Each row is a point on a landscape with many valleys, with its height.
From any point a ball takes the steepest step (drop divided by distance) to one of its 2 nearest points. It stops when none of these is lower. Distance is the straight distance between rows; heights are no part of it.
sodur: [ 71 112  94 104 120  87  50 104  83  93 126 105 103  99 107 126  88 115
 110 114 125]  (h 6.49)
fope: [ 80 150  90 153  97 112  94 123  78  98 116 113  79 114 120 114  94 127
  50 113 114]  (h 4.94)
kanim: [101 112  75  81 127 106  62  71  60  65  99  95 119  67  99 102  97 125
 109  95 120]  (h 1.61)
lerov: [104 113  88 120 103 119  82 134  80 119 119 115  73 141 116 118  80 110
  84 120 129]  (h 6.74)
fiz: [ 96  91  85  76  93 126 107  79 115  87 101  84 109  80  99 124 129 104
  96  67 105]  (h 2.84)
Zodo: [ 83  88  82  69  95  88 101  71 136  92  74  95  93  82  78  70 121  82
  81 109  84]  (h 2.67)
sobef: [ 89 107 109 114  83 135 104 143  91  83 121 110  87 124  93  96  69 100
  97  97 106]  (h 3.49)
debo: [ 87  97  83  47  88  99  74  93  91  99  57 123 100  60  82  93 135 147
 100  59  95]  (h 2.66)
vaf: [ 89 125 105 144  83 116  97 134  99 114 133 144  76  99 117 129  67 109
  97  92 100]  (h 4.89)
lasus: [145 106 135 127  90 117 115 125  88 120  98 115  78 127 123  89  73  87
 111 117  77]  (h 4.60)
limu: [130  91 119  73  85 115 132  92 104 112 107 101 121  88 140 104 112  74
  93  58 117]  (h 2.93)
pasev: [ 99  78  97  75 110  91 118  65 122 121  78  85 118  54  88 113 123  95
 126  79  91]  (h 3.30)
der: [100  82  87  84  86 127  95  74  87 103 131 102 128  72 102  82  66  90
 116  77 118]  (h 1.49)
rivef: [111 105  93  76 101  99 112  89  62  89  91  92 116  69 116 111  72  89
 115  94 109]  (h 5.37)
Taz: [106  85  81  66  93  75  99  95 100  90  61 121 106 109  99 104 137 138
  69  75  71]  (h 2.00)
ripi: [103  98 128 126  91  92 100 113  77  65 109 108  77 135 113 122  94 109
 108 115  99]  (h 5.67)
besup: [ 79  72  99  82  95  86 127  99  73 108 109 107 140 102 120  86  86 104
  92  79 112]  (h 5.49)
sifi: [ 83 101 115 161  84 120  84 113 119 136 133 110  61 127 107  94  71 107
 100 130  96]  (h 3.85)
Dem: [116 105 113  97  89  96 102 114  97 121  95  73 100 150 129 111  95  88
  81 114 119]  (h 2.51)
livaz: [126  86 125  85 155  75 111  82 147  98  64 109  83 121  94  91 145  79
  86  97  92]  (h 5.05)
Ganu: [ 60 107  96  80  97  72  57  96 111 122  92 104 104  81  85  98 145 115
 102  98  90]  (h 6.26)
Voru: [101 147 109 153 104 130  88 125  90 125 116  92 101 105 112 111  36 108
 102  99 102]  (h 4.19)
nugo: [ 70  94  82  90  97  80  97  89  63  75 103  92 132  91 107  92  96 131
  86  83 102]  (h 5.25)
metot: [ 87 134  91 119 114 107  66 129  85 112 123 110  94 114 116 127  66 106
  94 109 146]  (h 6.61)
pumiz: [ 84 120 117 137  94  95 101 123  94 150 116 111  95 115 120 119 109  97
  95 104 104]  (h 3.48)
vep: [ 83  85 117 107  85 110 117 113  90  75 124 115 108  99 101 102  67  95
 110  85  96]  (h 3.86)
Libat: [103 116  95 128  92 108 106  83  90  78 112  71 129  68  93  91  85  83
 115  91  81]  (h 1.81)
Dobe: [ 94 108 120  70 105  85  99  98 120 121  85 100 102  97 111 100 162  82
  80  81 102]  (h 6.34)
Deka: [113  88  83 120  88 135  93 102 126  99 140  83 116  95  81  92  80  83
 112  93 101]  (h 0.64)
rif: [ 98 118  67  98 113  84  55  96 105  66  89  99 108 109  93 144  97 140
  91  98  87]  (h 1.66)
Zem: [104 109  69  56 100 103  70  74  72  83  83  99 113  71 101 101 126 135
  91  77 106]  (h 1.95)
fad: [ 90  82 104 120 115  67  86  98  96 124 100 106  83 137 104 109 117 117
 106 141  97]  (h 5.30)
Nevir: [126  70  96  88 108 110 120  74 120  80 101  71  89  83  62  84 115 100
 132 122 109]  (h 1.88)
nedo: [ 74 134  92 131 104 100  94 110  83  68 120 118 123  93 108 120  99 116
  86  79  99]  (h 4.29)
liro: [113 104  75  99 109 116  65  81  84  81 130  95 121  70  94  97  59  86
 129 105 119]  (h 1.79)
pesa: [104  99  97  87 105 117 110 113  76 110 113 110 101  81  94  86 115  70
 117 105 115]  (h 3.69)
vuso: [132 103  97 116  89 117 129 129  95 113  97 124  85 116  98  87  63  68
 102 114  89]  (h 5.02)
fotal: [ 95 108 117  82  92 106  96 124  96 107 106  75 100 120 109 120 109  90
  91  95 134]  (h 2.05)
rufug: [117  85 119  66  96 114 130  64  96  98  78  85  95  79 121  80 123  93
 103  75 119]  (h 3.87)
devep: [108  82  81  82 103 119  84  40  98  71  98  54  99  77  87  82 115 134
 122 109 127]  (h 2.08)
befab: [ 99 138 110 132  93 120  89 135  97  87 133 146  90  99 124 115  27 111
 105  85  95]  (h 4.58)
nas: [103 136  93 120 114  90  82  78  75  68  96  72 122  78 109 120 105 107
 108  96  80]  (h 2.17)
Voser: [ 94 110  74 127  97 105  97 114  98 103 113  95  80 128  88  79 114  96
  70 129  93]  (h 7.01)
fenag: [114  95  68  95 111 107  62  67  86  73 112  77 105  79  89  96 101 104
 117 115 120]  (h 1.80)
Bula: [ 76  99  93  78  92 112  98  88 101  78  90  69 101  84  83  99 127 116
 101  94 106]  (h 2.60)
buku: [127 104 131  82  75 115  99 139 110 146 118 129  98 112 127  83  48  87
 111  79  86]  (h 7.42)
Miz: [109  94 144  80  81  96 124 106 129 105  95 121  89  95 122  95  77  52
 112  92  94]  (h 6.50)
bitiv: [100 129 121  91  60  97 123 144  95 118 117 119  99  99 135  90  61  86
  81  83 121]  (h 2.12)
pomes: [ 91  87  93 101  96  95  95 100 111 128 114 114  98  97  97  70 113  62
 102 117 101]  (h 3.41)
kozod: [128  77  72 103 105 100 103  83 121  84  97  74 103 122  74 120 114 107
 102 114  80]  (h 2.87)
Febid: [102 120 102  80 121  70  98  99 124 128  45 122 105  88  90  75 151  95
  76  88  58]  (h 5.68)
zis: [104 107 113 113 107 123  94  98  85  46 105  95  88  78  90 129  81 103
 132 104 103]  (h 7.41)
nazev: [101  80  83  70  94 100  88  57 128  87  53  84  90  65  60  69 132 140
 118  93  71]  (h 3.73)
kole: [ 98 104  88 136 112  80  99  93  79 106 103  95 122 117 102 136  93 122
  95  98  80]  (h 3.56)
Pep: [116  94 107  87  98 117  74 104  97  71 113  71  97 116 107 134  99 104
 104 103 133]  (h 1.63)
Pevub: [121  91  66 118 101 109  97  94 103  88 112  94 119 117  88 137  87 104
  93  94  89]  (h 3.20)
Dolet: [113  88 104  90  84 139  94 111 111 115 137  87 129  98 100  83  56  89
 126  82 109]  (h 1.05)
zofo: [ 84 111  83  96  98  94 124 108  77  74  78  88 109  79  84 118  73  94
 103 106  93]  (h 5.10)
lobut: [ 94  70 134  94  93  81 122  90 101 115  94  92 123 114 123  80  96  81
 104  91  99]  (h 5.78)
maz: [ 69  99  79 108 113 117  85  96  98  39 118  95 114 103  79 100  76 114
  92 103 113]  (h 7.23)
tinib: [ 82 104  70 112  94 107  77  96  88  62 125  88 104 113  88  77 107 109
  85 108 100]  (h 7.14)
fudu: [116  59 106  76 143  92 129  47 128 104  81  91 106  76  76  50 124  94
 119 101 106]  (h 3.17)
Fodeg: [105 111 126 117 105 100 109 112 130 147  96  90  93 125 111 113 114  72
  96 109 108]  (h 3.03)
Rus: [119 107  99 124  70 119 112  97 110 103 123  95 116  87 102  93  89  67
 102  84  75]  (h 1.24)
peli: [145  70 140  79 142 120 124  75 130 110  90  91 101 102 103  55 114  65
 113  86 124]  (h 4.56)
rer: [103  76  90 123 107 122 114 104 109  70 122  85  98  97  49  98 107 109
 128 121  95]  (h 2.19)
mor: [ 78  96 112 114  73  83 107 113  98 117 115 120  93 117 118  69  72  80
  92 120  96]  (h 2.98)
Fil: [103  96 109  79  84  73 110 117  83 105 101 122  90 117 132  86 116  90
  74 104 114]  (h 2.33)
Pomo: [ 81  66 116  82 105  79 108  94 112  96  89 113  84 106  92 133 112 101
 122 113  96]  (h 5.00)
nis: [ 89  53 112  77  99 112 129 103 121  99  97 100 101 109  86 120  93  92
 122  93 112]  (h 5.31)
pud: [ 77  98 116 145  87 113 112 124  98 142 117 124  79 121 102  75  60  96
  92 123  88]  (h 3.47)
Ril: [ 98  85 110  59 108  77 103  70 125 109  44 106 105  65  93  99 141 113
 107  71  72]  (h 3.99)
Vuv: [ 75 134  85 151  88  99 113 130  96 121 121 132  71 106 118 132  79 133
  60  93 113]  (h 5.26)
nomo: [110  93 117 127 105 112 111 118 128 135 111  90 100 118  85 114  89  75
 125 109  95]  (h 3.40)
buro: [ 87 124 123  88  77  73 135 129 102 119  87 111  84 107 133  91  93  76
  71 104 115]  (h 3.04)
biba: [129  68 123  85 134 109 123  92 123 103  82 102  96 125  97  85 136  76
  99  96 107]  (h 4.82)
Meto: [109  96 143 100  85  88 120  95 128  97  89  79  95 109 115  81  95  64
 109 113  90]  (h 6.09)
mati: [108  65  99  81 127 101 129  56 125 121  72  74 127  87  82  85 116 104
 108  85 106]  (h 2.88)
Rov: [109 109  86  85  84  78 105 115  65  76 111 139  88 110 130 108 119 114
  73  89 114]  (h 1.82)
raluf: [101 106  91 117 106  87 135 108  99 122  73  85 106 100  89 109  73  81
  99 120  82]  (h 4.72)
batul: [ 69 103  61 103  97  83  85 105 108 123  97  96 100 126  81  84 110 107
  66 121  93]  (h 7.16)
Bame: [106  72 115  82 119  70 100  89 123  96  75  93  69 103  77 107 125  93
 128 134  96]  (h 4.76)
Geri: [112  83  89  70  80 136 118  95 104 101 117 103 121  83 118 107  93  90
  95  59 123]  (h 2.13)
mumug: [ 90  88 114 148  93  82  94 100  74 100 116 114  75 132 109 108  80 108
 110 140  88]  (h 5.48)
ripu: [120 104 138  85  58 114 109 119 106 109 113 111 101  96 128  89  50  74
 125  74  83]  (h 7.02)
naden: [163  88 122  86 109 136 113 100 108 117  99  87 104 101 102  55  89  62
 118 104 106]  (h 4.21)
futi: [ 99 106  70  64  93  80  85  82 108  99  48  89 104  68  66  67 120 117
  90 109  68]  (h 3.22)
Lagu: [ 88  76  89  84  91 107 109  77 126  80 100  74 100  85  77  77 101  92
 108 116 104]  (h 2.20)
kubes: [ 97 121  92 145 115  84 120 101  94 135  79 103  78  99  95 119 100  97
  94 133  75]  (h 4.33)
loru: [115  65  83  61 105 105 116  38 105  95  65  57 107  90  91  78 111 131
 112  96 109]  (h 2.47)
dabet: [ 93  95  96  74  74  70 116 105 100  74  90 121 100 102 120 122 125 122
  71  74  90]  (h 1.04)
Tafin: [ 75 135 106 106  73 104 126 152  94  94 126 112  96 108 112 102  75  97
  72  85 130]  (h 2.90)
zuf: [ 90 103  76 120 112  94 107 107 112  86  88  79  90 108  58 111 122 115
 103 122  76]  (h 2.53)
Pirok: [111 125 103 127 102 120 100 126  96 136 111  80 110  97  96 122  54  85
 122 102 107]  (h 3.83)
Fabil: [ 74 122  75  93  91  78  91 104  73  67  74  93 118  90  91  99 110 142
  67  85  76]  (h 4.99)
sez: [ 94 125  75 109  93  66  60  93  92  72 102 132 101  95 113 136 112 131
  85  87  73]  (h 2.09)
Rubab: [ 95 113  83  76 104 101  57  87 104  59  98  74 102  88 104 146 102 120
 101  94 115]  (h 1.27)
Begol: [125  68 103 118 115  94  97  92  97 104 120  99  98 138  92  84 130 101
 109 127  94]  (h 5.15)
Vimam: [ 96 115  89 120 113  65 100  94  89 123  81  94 117  99  89 124 121 113
  99 101  62]  (h 3.90)
Moko: [ 67 112  90 109 108  81  55 100  89 114 123 111  98  95  89 110 126 111
 109 110 104]  (h 6.41)
zugoz: [130  95 126  89 113 115 105 114  86 128 103 100  96 104 103  75  99  64
 129 112 119]  (h 3.93)
pevu: [101  83 120  53 127  81 100  75 117 102  61 106  83  69  82  91 141  95
 127 109  90]  (h 4.50)
susev: [ 66 106 109 125 113 106  84 114  93  43 117 103  92  98  78 110  89 115
 119 118 102]  (h 7.31)
gapi: [131  71 114  93 118  82 102  80 108 100  97 109  94 118 106  64 138  80
 102 121  96]  (h 5.01)
padu: [ 77 105 113 108  95 107  91 109  75  59 134 122 119  87 121  99  82 109
 100  78 113]  (h 4.09)
Nedos: [ 86 102  86 114 107 120  87 131  96 122 114 103  72 128  83 103 102  95
  88 130 121]  (h 6.88)
vapo: [ 77 144  72 124 100  91  97 122  81  90  94  98  98 105  97 121 101 123
  61  96  92]  (h 4.61)
Kamuz: [127 123 130 152  80 112 104 119  83 147 108 112  87 117 138 113  81  94
  93 103  85]  (h 4.04)
Fal: [117  93 117  74 153  69 107  78 135 105  39 111  95  93  84  59 141  94
  78  88  84]  (h 5.32)
vos: [ 88 117  86  80 105  78  82 115  98 125  77 114  95  91  91  98 148 109
  80  99  90]  (h 6.04)

For each start below, name the point where the ball stops.
zofo -> Nevir
peli -> mor
Vuv -> Fodeg
batul -> vos
ripu -> bitiv
Fabil -> bitiv
Pomo -> mati
maz -> vos
fope -> bitiv
